Points on a hilly landscape, in no order, each with its height.
A ball rolls from a point to the lowest of its 3 nearest points, and stops where none of them is lower. Distance is the straight distance between rows; heights are no part of it.
z686: [147 100  85  64 144 143 172 145 158 161  33]  h=141
z433: [134 171 113 161 112 112 136  77 127 138 186]  h=454
z192: [155 160 129 163 121 109 116 107 149 106 170]  h=761
z479: [115 116 141 110 127 149  93 125  77 129 143]  h=142
z636: [134 109 150 162  95 171 158 132  66 156 161]  h=586
z604: [117 136  99 153 155  78 139 172 177 128 123]  h=185
z309: [183 153 140 159  90 130 111 122 159  87 162]  h=168
z99: [122 144 114 157 141  81 122 119 158 133 156]  h=639
z666: [152 139 160 191  90 165 185 113 107 159 166]  h=809
z65: [ 91 103 113 113 171  92 122 154 153 173 119]  h=270
z816: [111 105 106  97 134 126 119 143 141  62  53]  h=422
z630: [101 142 126 142 133 108 110  85 109 154 180]  h=213
z625: [101 105 128  91 155 111 118 148 145 115  71]  h=292
z550: [135 133 136 136 124 116  99 137 123 113 153]  h=713
z639: [ 88 108 159  65 151 133 102 120 122 143  75]  h=455
z276: [156 144 131 156 110 103 109 134 147  99 151]  h=655
z472: [133 124 102 134 159  95 134 179 167 111  82]  h=136
z219: [112 108 140  93 138 134  97 143 110  98  97]  h=683
z541: [120 122 120 111 136 119 109 159 130  70  76]  h=321
z981: [148 137 140 157 110 151 139 109  95 143 184]  h=746
z152: [158 130 133 143 100 153 107 152 111  94 139]  h=765
z463: [145 142 128 144 115 116 107 166 138  68 129]  h=414
z227: [ 97 119 137 104 141 131  94  88  99 171 178]  h=161
z628: [ 94 113 147  94 151 128  91 127 110 155 133]  h=206
z486: [118  91 105  88 153 120 156 163 163 108  35]  h=180
z120: [129 121 129 150 111 147 135 105  75 166 186]  h=638
z576: [117 103 125  66 150 130 160 135 152 174  39]  h=105
z637: [116 171 118 154 129  93 127  91 148 135 174]  h=560
z377: [114 107 147 110 131 159 103 112  73 168 170]  h=186
z815: [131  90 105  58 117 139 176 124 164 146  18]  h=175
z569: [153 167 165 178 113 196 216  71 161 145 157]  h=684
z910: [127 109 140 140  93 184 134 154  65 133 142]  h=634
z905: [109 119 127 119 155  96 107 142 133 133 136]  h=587
z784: [140 129 120 138 134  92 111 186 164  75  94]  h=165
z885: [115 116 128 110 140 124  94 144 106 109 128]  h=751
z745: [108 101 136  60 130 130 154 120 162 144  20]  h=166
z900: [127 106 142 106 112 180 106 134  76 119 114]  h=239
z919: [185 152 155 175  89 160 147 104 138 123 164]  h=385
z776: [147 123 145 175  91 161 153 136  82 139 159]  h=157
z775: [104 108 141  62 148 123 133 122 145 186  43]  h=134
z616: [102 107 121 106 163  97 126 163 147 140  97]  h=347
z458: [110 106 142  89 125 160  98 123  73 153 142]  h=196
z510: [107 125  91 155 159  78 150 149 178 159 145]  h=334
z716: [110 108 128  92 131 164  96 133  93 103 100]  h=438
z903: [123 124 134 129 122 124 104 120  95 136 173]  h=354
z982: [119 106  96 118 178  95 149 169 159 165 106]  h=162
z789: [131 128 113 132 133 112 107 174 152  55  81]  h=194
z954: [147 150 128 157 108 130 123 100 114 123 178]  h=725
z807: [ 99  94 126  75 128 147 119 120 139  79  33]  h=702
z212: [107 116 125  95 132 139  99 136 116  76  70]  h=55
z98: [156 162 136 166 103 144 158  77 119 146 185]  h=553
z523: [101 153 114 136 133 103 134  59  99 162 199]  h=251
z32: [130 118  91 135 172  96 152 186 171 157 110]  h=71
z950: [ 92 110 140  98 171 108 113 143 140 156  95]  h=320
z235: [122 195 116 145 119 124 154  47 117 151 198]  h=307
z506: [ 95 102 143  68 133 137 111 120 132 124  59]  h=393
z844: [122 127 128 141 141  86 114 160 156 111 129]  h=400
z43: [141 117 131 138  98 161 114 155  79 110 142]  h=695
z131: [189 151 143 162  91 146 142 112 141 110 168]  h=308
z926: [136 140 131 152 134  89 111 168 158  88 123]  h=280
z731: [141 164 133 169 100 153 160  75 101 158 191]  h=464
z127: [165 139 139 160 101 136 121 118 119 114 169]  h=534
z136: [115 102 104  96 173 119 145 155 150 169  88]  h=242
z122: [167 135 136 163  94 152 132 130 103 109 159]  h=673
z161: [ 90 141 111 135 150  77 123 112 139 157 174]  h=686
z96: [171 152 144 175  89 161 172  97 136 136 171]  h=536
z24: [177 168 144 166 104 159 155  80 153 124 179]  h=492
z451: [138 135 131 137 114 109  97 151 135  89 134]  h=518
z662: [113 122 117 124 146 109 109 168 137  78  87]  h=249
z143: [153 190 125 158 110 158 173  59 124 152 179]  h=387

Where does a ball stop that starts at each point below?
z276 -> z784
z96 -> z309
z65 -> z32
z550 -> z479
z136 -> z32
z24 -> z309
z192 -> z309

For each start below, name every point that the ball comes to, in order.
z120 -> z903 > z479
z950 -> z65 > z982 > z32
z905 -> z616 > z65 > z982 > z32

Call two points neighbours if one is among the 3 nearest of the other. Go from one point of each pair to the other, from neighbour to neighbour, staying as low as possible. Name the highest point that can't be avoided.
z309, z784 -> z98
z625, z212 -> z541
z625, z227 -> z716
z227, z479 -> z377
z784, z625 -> z950
